Each row is a point on a tangle of strands that fork, close into loops and nearly touch. The rows are in no order.
Two points are linked if the straight distance between their rows is under 155. Some points are linked to none.
J821: [-11 -62  16   5  -9  51  -5 -23   4  69 -46  30  -4 -11  17 -33 -19   2
  29  29  40  -3  14 -47  15 -29 -40 -19 -13   1  48  19 -22  -5  18   3
   7  14  20  35 -15  19  22 -15  -9 -24  12  28  29   7  14 -24  18]
J3: [ 27  -1  30   9  17 -57  -7   2  -9 -50  27 -25   2 -54   3  45  46  37
 -10  40 -32 -53  30  24  -6   2  31 -43  11   1  13 -16  -5 -42  -7   8
   2 -38   3 -27 -55 -20  11 -30  39 -55   7  30  23 -21 -19 -31  -5]
J599: [ 20  20   7 -15  39 -43  -4  14 -16 -18   6 -19  18   5 -12  31   6  34
  13  -5 -33  -8   2  -8  -9  22  38  -5  -5  29 -42  -9  17   0  19 -25
  18  -8 -36 -18 -10 -16 -15  24  33  -9 -19  -5  12 -28 -19 -21   1]
J497: [-29  48 -34  -6   5  40   0  -2 -43 -31  -6  26  17  31 -36 -22 -26 -84
  -6  -6  11  -3 -23 -21  11 -33  34  47  17  -3 -28 -13   3 -12   4  -4
 -17  23  13  29  12  60   5  46  -5  36  20  20 -24  -2  13  28 -15]
J701: [-23  29 -59  28 -18  48  33 -27 -49 -10 -34  37  26  -4 -38 -29 -38 -67
  10 -11   7  37 -10 -41 -22 -18  41  18  11 -17 -11  -6 -23 -11  -6 -20
 -30  39   7  29  30  70   8   9  -4  64   6  15 -40  29  23  37  -5]
J255: [ 19  24   9  18   6  13  21  -6 -43  25  -5  11   5  -5  13 -18 -11   6
  -4 -35  44  23  31 -18   0  22   9 -41 -29 -20  14  26 -22  24  22 -17
  -1   0 -15  -7 -26 -17  11 -26 -47 -27 -22  40  12   9 -14   1 -23]
J856: [  7 -28  21  47 -19   2   3  -4  20  54 -47  19   2 -35  10   1  -4   8
  28 -17  17  36   1  -3   3  12 -13  -8 -22 -28  25  50 -37   6  16 -34
 -11  30  38 -12  38 -71   9 -35 -42  16 -29  11  -8  36   4  15   4]
J386: [-14   7 -22   0  21 -43 -41   2 -42 -52  39 -24  13 -35  32  10 -19  31
  13  12 -42  28   7  -9 -52  33  79  17  26  12   7  -1  40 -21  -7 -10
  39  -6 -22 -10 -26 -16   2 -22  11  -5 -11   6 -45 -40 -41  13  28]
J264: [ -1 -22  35  -1  18  18   3 -26  -6  36 -25   9   8  29 -25 -10  14 -17
  33  61  -3 -62   1 -39   8 -22 -51  -3 -11  24   9  27 -11 -33  20 -38
   6   8  -2  13  -6  -1   7  25  17 -25  18  28  47 -21  -7 -25  28]
J328: [ 27  47 -13   3  16 -19  42  19 -25 -22  23   1  31 -14 -12   5 -14  33
 -23 -43 -22  32  -9 -13 -10  73  77 -29 -15   5  -6 -22  -5  33 -16 -25
 -10  -4 -46 -16 -15   2 -41 -13   8  42 -45 -24 -18  -8 -21  38 -33]
J562: [ 13  -2 -13  30   0 -36 -19 -11 -47 -36  25  -8  21 -49  28   7 -31  29
   8   7 -38  44   7  23 -25  16  67   4   8  -1   4  36   7 -32 -22 -28
   8 -22 -15 -29 -37 -53  29 -46  -5 -18 -12  38 -31 -22 -58  20  15]
J342: [-22  29 -13 -11  28   5   8  -1 -26 -20 -13  35   3  24 -52  -6  -8 -42
   3  31 -10 -33 -27 -30 -13 -28  15  45  26  10 -30  15   7 -22   3 -13
  23  -1  -5  17   6   0   3  47   7  18  22  14 -17 -16  -8   6   5]
J660: [-47  10  12  19  41  11  10  19  -4  29 -39  20 -12  -3   7 -22 -22   8
   7   8  -7  21  11  -2  -3  35  51  33 -12  -4  11 -49 -20 -16  32  15
  10  46  29   8  -4  71 -48 -29  27   2   0 -37 -33  19  55 -22  23]
J864: [  -4  -47   12   -5  -34   27   -7   -9   75   81  -44    9   -8   76
    9  -24  -18  -36    2   -6   45  -47  -29   -6   82  -47 -100   12
   10   18    4    4  -22   17    3   18    6   22   36   31   21  -18
   -1   37  -15   12   -4  -10   21   15   36   -6    9]
J680: [ 18 -53 -34   0  -8 -20   0  16 -13  22 -22   0  12 -43  28   0 -46   8
   7 -15 -29  60   9   5 -19  -2  28   3  -4   1  -9  14   3   4 -14 -25
  -4 -10  -5  -6   0 -15  27 -13  18   8   2  10 -18   1 -11  36   1]
J211: [ 34   7  59  29 -14  -4  25 -12   1   9  15   7   1 -23 -18  19  51  -3
  -3  45 -26 -63  20  -4  22  18 -39 -40 -25 -25  47  41 -57 -27 -14 -27
 -17 -15  20 -36 -36 -41   4 -27 -15 -20 -13  32  30  19  -1  22 -15]
J837: [ 19   5 -26 -63 -47 -34 -30   8   0 -46  61 -41 -15  17   1  29  15  -3
 -36 -23 -12 -18   0  29  -5 -41 -28 -22  15  14 -24 -23  56  23 -26  58
   2 -58 -22  -4  10  -9  25  20 -19 -31  43  23  -8 -20 -28  -8 -38]
J462: [ 38 -21 -45  19  26 -20 -23  40  -8 -22   0  -2  -4  29  19   7 -18  -2
 -31 -16 -26  -4  14   2  16 -73 -28  -3   5   8 -43 -17  28  21   0 -14
   2 -35  11 -16 -12  24   0  44  39 -13  35  28  25 -14  18  20 -43]
J628: [ 30  23   9  12  21 -10 -26  17 -31 -56  33 -19  16  21  -7  10  49  -1
 -20  -5 -25   5  13  -4 -44  -4 -19  -8  -2 -13   8  -6   9  17  35 -10
 -25  17  -9 -18  17  43 -24  31  13  -6  19 -24  29   6   2  -5   9]
J768: [-35  22  -2  60  29 -26   6  24 -24   0 -12  20  -1 -30   9   5 -20 -10
  -9   3 -40  31   5  31   2  51  87  30 -12 -25   5   3 -46 -22  -7 -16
   6  21  43 -34 -16 -10 -17 -53   9  -6 -29   5 -63  15  24   1  -8]
J400: [ 21 -57   0  -8 -39  34  -6  10  39   6  -5 -14   3  49   5 -17  17 -28
  -2   4  30  -6 -44  16   8 -55 -97  19  39  -4  22 -20  19  21  -5  36
 -12  12  19  51  48  11   3  49   6  18  36 -48  44   6  17   9  17]
J971: [ 10 -37  12 -61   3  -4  19   3  82  24   2 -32 -19  24   1  20  -2  63
  -8  19  40 -36   1  11  20  25 -30 -42  -8  44 -56 -32  27  17  -7  23
   1 -39 -57  12   2  -9 -16  39  45 -22   1 -42  23 -63  -7 -52   9]
J923: [-34  57  25  51  11 -25  41   1 -13 -13   7  -1   6 -13 -42  26  10  -4
 -14  -9 -41  -6 -15  34   1  70  55  -1 -29  -1   9  -2 -37 -19 -17   4
  11   5  15 -31 -10 -13 -10 -52  -7 -13 -21  18 -35  24   6 -17 -19]
J942: [-11   1  35 -25  -8  -8   2  22 -22   5   9   2 -10  26 -14  -1  38 -29
 -12  58  -7 -49  17  14  -2 -11 -29 -23  -8   2  -5 -21 -16 -14   2  19
 -14  -3   5   1  25  27  25   4  20 -57  46   9  25  -8  21 -26  -1]
J511: [-15  -4   0 -39  19  19 -12   2   3 -18  -7  13 -17  36   0 -16   7   7
  -9  45  42 -26   4 -21 -23 -28 -26  17  27  31 -15 -39  51  -9  13  35
  17  -6 -24  25   7  29  10  45  10 -24  24 -14  35 -43 -24 -30  21]
J777: [ -4 -22  -7 -31 -40 -24 -10 -12 -38   1  23  -9   5 -19   2  15  -8 -13
  17   7 -31 -13   9  -4   1 -23   5 -13  17  27 -16  32  32  -8 -28  -6
  14 -54 -17   3   1 -67  64 -12   1 -30  27  57 -24 -22 -58  11  -8]
J423: [-11 -11   5 -49 -46 -28 -36  -5 -10 -14  29 -24  -7  19   4  17  18   9
  -7  10   4 -48   6  -2 -14 -43 -18  -5  28  38 -12  -4  75  -8 -16  40
  26 -54 -19   3  19 -39  56   2  -6 -40  38  28 -10 -30 -56 -21  -3]
J817: [-21 -17   0 -43   8   6 -18 -26  -9 -39  20 -19 -15   3  11 -14  22  30
  19  53  11  26   0 -19 -69  39  33  20  19  22  18 -41  55 -15  18  38
  25  28 -31  17  38  36 -27  -7   5  14   3 -66  19 -24 -23  -8  56]
J193: [ 18  39  -7 -23  33 -36  -2  22 -13 -53  41 -24  14  -5  -2  13   9  42
 -24 -18 -33   9   5 -16 -29  43  49 -18   1  10   1 -22  16  17   2 -15
   6  -7 -28 -24 -25  27 -41   9  29  24 -23 -33   2 -22  -4   7 -16]
J295: [ 12  48 -30  52 -14  -8  33  21 -16 -18  -5   7  24 -33  -6  -9 -23 -17
 -33 -51 -26  63  16  20  22  33  67  12 -20 -36 -22 -12 -59  11   2 -42
 -44  23  33 -38  11 -17 -30 -25 -13  44 -35 -11 -62  41  21  57 -44]
J674: [ 24 -47 -57 -17 -25   9 -36  -5  -3  31  -8   0  17  54  20 -18 -23 -22
  12 -10  11  29   5 -21 -20 -52 -47 -19  12  42 -28 -29  44  50  -8  10
  -1 -23 -43  38  46  33  57  34   4   6  14  12  13  -7   1   0  16]
J374: [ 15   2  -6   7  35   8 -25  11 -34 -46  14   9  -2  24  -1 -22  11  -1
 -14  26   7 -17  12 -22 -38 -36 -12   9  24   0  -3 -29  34   0  19   4
   1   4   4   3   3  60  -8  40  16 -15  38  -7  18 -21  -3 -17  10]
J535: [ 10 -55 -12  10 -32  39 -14   2   9  46 -33  19  -9   5  19 -26  -1 -32
  10   7  23   3  14 -12  14 -47 -68 -23   1 -16  41  -1 -16  26  -5  21
 -15  14  50  22  12  43  41   7  -8  -9  33  22  24  39  42  12   1]
J624: [-53 -51   8 -33   0   9   0 -19  65  46 -53  -7 -16  62 -14 -18  -2   5
  19  42  12 -39 -16  13  24 -41 -52  48  19  56 -20   2  11 -21  19  24
  12  -6  -6  26  50 -13   6  21  25 -19   4 -37  20 -17 -25 -40  53]
J731: [ 13  26 -40  18 -40  17   3  -1  -2 -43  29 -33  30 -36  18 -14 -21  -6
 -21 -80 -14  79   4  15  -1   6  32   9  -3 -34   6   1 -22  23  -9 -30
 -55  36  14 -13  21  12 -32  -6 -20  45 -25 -24 -43  40  15  56 -24]
J843: [ 12  71  -2 -14 -24  26  60   0  -8 -82  39 -11  24 -39 -61  16  14  -9
 -34 -10  -7 -13 -22  -2   6  38  41   5  -2 -19   8 -24  -2   5 -63   8
 -33 -12 -19  -2  -1  21 -38   8   1  52 -19 -21 -44  -1 -33  60 -52]
J605: [  7 -71 -17 -13 -11  13 -30   4  27  32 -23  -4  13  28  11  -3 -10   1
  32  25   9  -1 -15 -25 -20 -56 -58   4  25  48 -23  -4  64  27   2   8
   3 -30 -38  31  60 -21  36  41  22  11  11 -21  23 -32 -28  -4  38]
J640: [-15  28 -29  60  14 -45 -16  20 -40 -30  29  -3  10 -23  35   8 -25  17
 -28 -27 -59  52  22  33  -3  49  94  -6 -14 -36  10  12 -41 -10   1 -22
   0  -2   5 -58 -55 -13 -11 -59  -5 -16 -31  27 -60  -3   5  26  -1]
J314: [-10 -47   8 -17 -14   3   6 -30 -45  51 -45  23   4   0  -8 -15  -3 -45
  49  51   9   2   7 -38 -21   6   8   3   9  28   0  22   2 -22  25 -18
  12  10 -28  32  32 -11  48 -20  11 -19  13  32  15 -11 -16 -13  62]
J586: [-31  21  -9  -4   7  31  29 -21 -19 -26 -21  37   3 -17 -45 -27 -15 -45
  21  24  25   8 -30 -35 -46  21  52  51  22 -10  16  12  15 -30   1 -12
   7  35 -10  40  28  12 -18  -3  -8  62  -3 -13 -29   4 -47  33  38]
J505: [ 24 -18 -13  14  26  29  -4   7   6  -1 -27  24  -8 -10   8  -9 -17   6
  -7 -16  10  -4  -3  -8  26 -43 -29   5 -10 -37   6  29  -6  -1   0 -27
   8 -17  32 -11 -31 -10  10  17 -14  17  -7  12  23   7  20  14 -33]
J222: [ -3  21 -15  22  12 -15 -28  14 -10  21   2   9  -1   6  22   3  -9 -19
  -5 -56 -12  55   2  19  -2   3  -3  19 -15 -15 -11   2 -26  16  39 -13
  -7  32  35 -14  25  -1 -14  -2 -36  11  -5  12 -20  45  43  -1  -8]
J720: [ 27  38  26  12   6  -8   1  18 -13 -26  49 -29  -3   2   1  16  66   9
 -28 -25   6   1  26  10 -32  25 -36 -41  -7 -18  28 -27 -16  37  29  -6
 -43   9   2 -16   5  22 -50  -2   0 -13  15 -40  31  45  42 -12   5]
J219: [  8  -9 -33  52  20  37 -31 -15  22  17 -64  26   1  33   5 -27 -25   2
  21 -40  22  47 -25 -13 -24 -37  -3  28   2  -7   5 -16  -1  12  41 -11
   4  60  35  19  20  54 -36  16  -1  52 -10 -26  10  33  45 -12  18]
J559: [-18 -58   6  -5   6  33 -11 -33  -7  47 -45  24 -13  -8  23 -21 -10  -4
  59  34  21  33  16 -35 -29 -13   3   4  -4  25  14   3   9  -4  33   5
  17  24  -9  42  22  27  12 -17   5  -7   7   3  27   1   6 -34  51]
J958: [ 30 -19  47 -14  13   0  22 -31  37  32   8 -21  19 -12  -7  27  38  59
  31  21  32 -61  13 -16  28  23 -35 -41 -16  18  -8  31 -10 -13  -7 -32
   3 -10 -52  14 -28 -48   0   9  17 -23 -38   3  34 -46 -28 -38  12]
J5: [-26  41   6  23  -9 -45 -16   5  17 -27  36 -21 -15 -43  -3  38  12  22
 -13 -23 -64   9  -6  69 -10  40  36  10  -4 -21  20  -3 -17 -18 -21  25
  15  -5  38 -49 -15 -13   3 -51  -6 -17 -27   0 -39  29   7  -5  -5]
J502: [ 16  36 -24  33   9 -26  40  17 -45 -20   3  19  37 -12 -43   3 -28  -8
 -21 -20 -33  48 -10  -2  -1  47  89  -7  -9  -9 -29  11 -41   0 -22 -56
 -14   6 -13 -28 -16 -21 -16 -16   6  34 -31   0 -46  -6 -17  35 -36]
J85: [-50 -30  23 -44   0  32  47 -23  73  38 -55   5 -19  42 -27 -22  -1  -6
  18  47  35 -57 -42 -21  14  -4 -28  39  16  11   7   2  10 -27   1  44
  17  17  -6  38  19  15 -16  13   6   9   1 -48  11  -9 -22 -15  41]
J52: [ -1   4 -12  13 -33  32  -4 -34 -35  49 -29  29   7  48 -19 -40   2 -53
  45 -14  24  45  -5 -26 -33 -26 -18   6 -17  14 -14  -5  -2  21  36 -18
 -10  45 -19  11  49  43  27  -7 -29  27   0  17  21  35  11 -17  36]
J784: [ 14  29  11  -2  15  18  12 -28 -71  10  -8  39  28  12 -13 -19  -8 -15
  21   2  49  16  21 -50 -21   9  25 -24  -6   6  -1  24 -12   1  31 -34
   7  12 -36  12  -3  -2  30 -10 -38  -9  -6  47   9 -19 -41 -15   8]
J24: [ 19  44  -4 -41 -38  14  52   2  25 -45  46 -11  15 -18 -54  42  27 -19
 -32 -25  -2 -20 -26  26  39  19  -5  -7  -6 -24 -11   6  -2  13 -63  42
 -19 -24 -14  -2 -12  -8  -4  10 -20  33 -17  -7 -11   5 -15  38 -56]
J176: [  7 -32   9  -6 -14  40 -15  -1  36  59 -26   6  -2  63 -12 -30  -8 -24
  -9   3  33 -49 -10 -33  46 -53 -94   2   8  20  -1  30  -2  19   3  -4
  11 -10   0  12  -3   6  16  41 -17  -6   0  14  46 -24   4 -15 -13]
J340: [-53 -14   9 -20  34  21  56 -18  22  30 -54  31  -9   0 -28 -25 -24  -3
  23  44  13 -34 -22 -24  12  11  23  37   2  10   3  11 -15 -33   4   2
  18  11  -3  30   1  13 -20   9  24   8 -10 -18  -9 -19  -8 -14  39]
J824: [-15  17 -11  -1  10 -48 -28  20  -3 -43  42 -20 -26 -17  15  23  -3  21
 -30  -6 -55   0  -1  51   3  -9  26  19   1 -17 -13 -13  17 -15 -13  26
   8 -32  20 -39 -31  12   6 -21   9 -30  12  11 -23  -7  11  10 -22]
J62: [-49 -26 -38   8  -6  -2 -61   2 -18 -20   1  -8 -12 -18  37 -23 -57  -7
  14 -18 -31  66 -10   3 -33 -20  65  63  35  -6  15   9  21 -10   8  31
  32  41  21  21  18  49  -8 -30 -12  28   7 -21 -45   1  -1  18  25]
J203: [  7   3   0  20  30 -36 -36  22 -10 -33  25  -6 -25   7  27  20  12  15
 -31 -14 -38 -27  18  26  14 -36 -19 -17 -10  -1 -21   5  10  -3  13 -11
   6 -35  19 -35 -27  -1  -2  17  13 -44  28  27  20  -3  15 -14 -30]
J774: [-29   9 -13 -26   6 -10 -15  24   1 -56  35 -14  -7 -28  10 -16 -17  11
 -25   6  -2   8  -6  11 -20  11  52  32  29 -18  21 -35  23 -11 -26  35
  15  20  15  17 -19  71 -21 -10   4  17  21 -39 -31 -24   3  21  -7]
J171: [ -4 -34   0   2 -34  30 -22   2  70  45 -32   3 -22  16  31  -5  -3 -19
   9 -35  50  12 -25  26  48 -14 -80  26   9  -6   6   3 -10  27   9  26
  -7  11  42  27  41 -34  -4  21 -22  25  -8 -24  13  47  41  -5   7]
J650: [ 10   6  31   5  10 -11 -14  23  15 -12  21 -10 -37  23  -8  25  38   2
 -35  13  -7 -56   7  25  31 -25 -64 -24  -5  -6  -5  -6 -19 -12  -3  13
 -15 -16  24 -29  -8   0  -2  16  -1 -49  31  11  39   7  32 -14 -35]
J327: [-16 -60  12 -24  -4  17 -12   4  72  37 -42 -10  -8  31  21  -5  -9  26
  27   1  29  -9 -36  -3   8 -36 -62  16   4  30 -20  18  31   7  19   5
  19 -24 -18  36  33 -39   3  36   8  16 -12 -27  22 -26 -18 -24  32]
J354: [ 16  45  46  42  -6 -32  11 -14  26 -20  31 -10  -6 -39 -35  41  68  21
  -7  13 -19 -58   9  39  24  37 -19 -42 -23 -18  31  35 -35 -23 -17  11
   5 -26  14 -36 -47 -30   8 -43  -6 -36 -20  36  31  21  -4 -35 -13]
J112: [ 32   9  28  21   1 -44 -11 -23  14 -48  43 -20 -14 -44   2  26  53  54
  -6  11 -34 -46  19  44  16 -14 -18 -35  -3 -20  14  21   3 -41 -13  -6
   1 -59   9 -54 -72 -58  16 -45  10 -56 -23  27  45   1 -21 -19 -11]
J270: [-31  12 -30   6  -6 -10 -30  13  -9 -12  19 -39  17 -14  42 -14 -33   3
  -9 -67 -30  81   3   4  -5  31  64  26  -3 -23  21 -14 -14  11   8  -5
 -10  55  26  -8  13  35 -44 -29 -22  53 -30 -44 -52  27  45  48   6]
J182: [ 23 -41  -8  18  -8  52  -6 -17  47  30 -53  11  18  42 -23 -19  -7 -39
  32  -5  22   4 -42 -11   7 -58 -70  20  16  -2   9   8   0  12  12  -7
  -4  34  24  40  49  15 -11  49   3  55   1 -25  29  14  14   8  27]
J951: [ 14 -21  10 -12   1 -34   0   9  69  11  15 -37 -41 -30  31  27  12  66
 -11 -11  -4 -22  22  50  43   8 -42 -35 -16  -8  -8  -2   6  -7 -25   9
   3 -46   4 -25 -31 -43   3  -9  23 -27  -9 -17  13  -9  16 -22 -27]
J884: [-26   8  57   0   0  21  41   0  -8  23  -8   8 -10 -10 -12  -2  35 -14
   6  56  16 -39  24   0   2  29 -10 -18 -15 -11  32 -29 -31 -29   5  23
 -17  18  22   1   2  30  -2 -36  11 -50  32   2  14  17  19 -42  23]
J539: [  8  -8  18  -4 -11 -13 -17   3  -8  41  21 -15 -17 -18  51   4  -6  27
   3 -43  37  25  22  18   3  17 -16 -37 -25   3  21  24  -8  34  15  -6
  -1 -24 -17  -3 -30 -49  24 -28 -31 -38  -6  28  18   5  -8  -6  -6]
J448: [ 14  63  35  15  13 -12  34  19 -14 -12  32  -9  -1  -8 -16  21  54   3
 -17 -10  -7 -24  12   3  -8  45   0 -42 -28  -9  17   2 -26  19   4   3
 -24   1 -15 -18 -22  19 -34 -11 -10 -12  -8   4  13  18  11  -7 -29]
J408: [ 37 -34 -73   6   0  -1 -24  21   7   6 -19   1   8  -5  30  -9 -56  12
  -8 -37 -29  43  10   0  -4 -56   8 -10   0   4 -41  -8  22  36  -8 -21
   6 -29  -4  10 -13  18  27  21  18  28   6  19   2  -5  15  35 -32]
J697: [ 29 -41 -18  29  -6  29  -3  10  32  22 -44  21  10  14  -7 -11 -11 -34
   9   5  -5 -16 -23  -8  24 -49 -58  -2   3  -9   8   7 -24   7 -16 -12
  -8  16  58  13  19  16  21  29  16  36  16   4  15  26  46  32 -13]
J791: [ -9 -24   9 -28 -40  21 -14  15  24   1  15 -19 -20  43  12 -15  10 -11
 -36  -7  58  -4  -9  24   3 -26 -71  -8  27  -6  13 -38  34  35  -4  57
 -18   5   7  29  27  35   4  28  -6 -15  50 -49  50   2  13 -22  -9]
J492: [ 23  42  19  19  24   0  64  10 -18  20 -10  20  21   7 -41  17  13  -1
 -10   6   2 -19  16 -26  21  47  34 -37 -40   4 -12  -2 -29  12  -5 -27
 -19   4 -28 -13 -17  -5 -32  -4   7  -2 -23  15   4  -5   7  -6 -29]
J581: [ 27  29  -1 -32 -36   6  34   6  42 -11  57 -21 -13 -30   1  24  28  16
 -36 -45  12  -3 -12  46  42  26 -36 -14  -1 -44  -4  -9   0  36 -41  31
 -26 -32   9 -14 -30 -17 -22   3 -10  12  -6 -30   3  34  18  19 -61]
J909: [ -3  -9  20  34 -15  23 -18  -9  50  55 -55  31 -23   0  23 -14   2 -13
  17 -34  39  18  -8  -1  29 -11 -37  14  -8 -37  25  29 -29   5  26  -7
   5  42  72  -1  45 -52 -18  -3 -60  28 -11  -8  -9  57  31   0  14]
J622: [-34  -6  -3 -36  13  31   5 -21 -11 -31 -11  26 -13   4 -10 -31   5 -31
  24  53  16  19 -15 -23 -61   5  46  58  32  15  29 -21  41 -30  10  40
  26  37 -17  40  38  45 -28 -15   4  36  19 -39 -14   7 -24   9  62]
J549: [-18  26 -16 -16 -17 -10 -21  11 -15 -69  64 -39  -1 -21  14  14  14 -12
 -51 -18 -42   1 -12  41 -14 -11  38  20  17 -24  14 -18  11   3 -19  36
 -10   2  24  -8  -4  51  -6   0   6  -7  33 -16 -34   3   5  18 -25]
J195: [-46  24  -1   1 -11  18 -13   0 -16 -40   8  -9   3 -24  -8 -20 -24 -26
   6 -30  -3  51 -29   0 -44   1  46  58  21 -13  24  24   7 -15   1   9
   0  39   9  28  37  28 -20 -11 -36  37  -5 -19 -47  10 -21  27  22]
J494: [-18  37  -8   8  52 -22 -25   8 -23 -44   2  11   1  10 -27  15  -4   8
  13   3 -17 -27 -21 -11 -45  -6  39  42  21  19 -39  16  16 -24  18 -29
  31   5 -13 -13 -11 -14  -8  33  19   6  -9  16  -8 -36 -18 -18   3]
J992: [ 13 -24   1   1  12  45 -20 -14   1  32 -23  16  -7   9  26 -34 -18  14
   6  -9  67 -12   7 -40  22 -47 -48 -17   3   3  25  21  14   6  17 -14
  16 -11   9  19 -38   5  23  24 -16 -13  16  17  45 -13 -10 -16  -9]
J215: [-10  -1 -13 -38  13 -10 -33  -5  -7 -64  36 -20  -1 -29  15   0   0  30
   9  15  -2  10  -6  -9 -67  10  31  15  31  15  12 -21  55   0  -7  33
  25   9 -24  11   8  11   4  11  12  16  11 -38 -24 -30 -36  11  21]
J136: [ 16   1  51  33  -3   2   8  -4  20  41 -18  16 -18 -33   9   5  28  15
  15  11  22 -24   6   7  34  36 -45 -16 -36 -37  47  34 -42 -15  -6 -29
 -12  12  46 -29 -19 -66 -13 -34 -29 -12 -30  13   0  42   8  12   2]
J936: [-49  28   2   8  10  -9  21  19 -12  14   7 -14   8 -12  16 -12 -11   1
 -10 -26 -17  41 -11  14  -8  65  61  20   5  -8  21 -42  -9   4  -1  35
  -6  41  21  -7   7  50 -53 -42 -16  33 -22 -52 -42  28  41  23   5]
J344: [ 21  38  33 -16   9  -4  57  -8 -25  19   1  23  24  39 -72  31   8 -28
   8  34  -7 -72 -10 -52  32  34   4 -38 -19  18 -27  27 -35  -8 -21 -27
   4  -4 -49 -13 -14 -41   6  16  -2  -3 -18  38   3 -31 -22 -13 -21]
J59: [-55   2  31  20  47  17  26 -20  17  49 -61  35 -15  -4  -5 -15 -11   9
  21  25  15  -4   4  -4  12  21  22  36 -23  11  14   4 -34 -35  30   5
  10  29  32  22  -1  11 -37 -32   1 -19   0   6 -21  21  25 -46  32]
J877: [ -3 -41   2 -12 -29  -1  -2 -11 -49  30 -20  19  22  -6  -7  -6 -30 -35
  46  37   7 -18  20 -53   5 -28   4 -11  15  39 -19  31  13 -21 -12 -32
  16 -24 -35  16   1 -58  64   0  11 -22  27  67  -3 -34 -41   1  23]
J847: [  8  38  14  -3  46  26  53 -11 -39  13 -29  31  20  10 -30 -10   6  -8
  20  36  42 -13  15 -54   3  32  30 -15 -10   5  -4  -2  -5  -3  12 -28
  -3  19 -35  11 -20  17  -4  21  16  15 -10   8   8 -31  -8  -5   3]
J263: [ 21 -25 -29  21  -7 -43 -28   3 -29  10  10  -9   3 -44  53   8 -38  15
  -6  -9 -58  54  34  40   1 -13  30  -4 -18  -9 -15  14 -13  -8 -12 -25
  -5 -46   0 -44 -34 -49  32 -41  -8 -26   0  47 -27   0  -8  32 -10]
J368: [ 25 -37  37 -23  14 -16   9 -13  63  24   9 -48 -15 -14  17  22  34  69
  13  13  23 -38  18  26  22  18 -52 -55 -13  20 -22  -7   0   8  -3 -12
 -13 -26 -25   5 -19 -26 -14  18  43 -33  -6 -39  51 -38   1 -55   7]
J436: [ 27   2  39   1  16 -12  19 -18  -9  11   3   5  14   3 -23  30  12   9
  10  36 -11 -54  10 -27  37   3 -14 -31 -16  18 -30  42 -28 -22 -17 -41
   6 -26 -31 -22 -41 -56  24   0  14 -19 -25  50  18 -40 -16  -8 -19]
J795: [  9  62 -32  56 -13 -29   7  12 -31 -38  25  18   5 -22   9   5 -13  -9
 -50 -37 -49  60  19  44  31  37  60   3 -26 -48 -19   1 -56  -5 -12 -25
 -24 -15  21 -67 -16 -39 -11 -60 -17 -10 -43  29 -67  43  21  48 -42]
J743: [ -5 -14   3 -64  -3   0   0  11  45  -5  10 -20 -15  21   9  17  -3  38
   1  11  40 -22 -13   3 -16  16 -11  -4  17  20 -23 -40  55  21 -10  46
  10 -19 -47  17   3   4  -1  44   5   6   5 -51  20 -35 -16 -27  13]
J456: [ 15 -10 -40 -19  -7  18 -16 -21 -42   8   0   6  25  31  -8 -15  -9 -41
  30  12  13  44  12 -35 -47 -17  -6   0   3  25 -27 -26  36  34  14 -16
  -5  16 -49  12  46  45  30  24   2  22  16   8  14   3  -5  -4  32]
J382: [  1 -12   1 -12 -20 -28  -2   8  42  48   6 -16 -33 -29  48  22  -7  50
   2 -26  13  13  21  49  36  52  -5 -14 -28 -10  15  -8  -6  22 -13  17
  11 -33  -5 -15 -31 -67  18 -33 -16 -27 -28  -4 -15  16  11 -21 -17]
J623: [ 27  21 -30 -43 -46 -25 -19  14  18 -40  72 -32 -22  15  18  23  24  -8
 -53 -58  -9  -8 -13  63  43 -27 -38  -6   3 -14 -24  -9  17  34 -21  50
  -7 -38   6 -11 -11 -12   0  27 -18  -7  21  -4   8  25  16   9 -61]

How many points has the smallest loop of links through each point below? Write - if it is on no loop.
J492 => 11
J824 => 11
J448 => 12
J992 => 5
J295 => -

A fork is a point with three links, a tip a point with one. Leave the first point through the second and follow the links. Name the first fork or tip that comes.
J821; J559 => J843
J843; J24 => J821
J270; J936 => J52
J674; J605 => J295
J992; J176 => J3
J3; J112 => J992
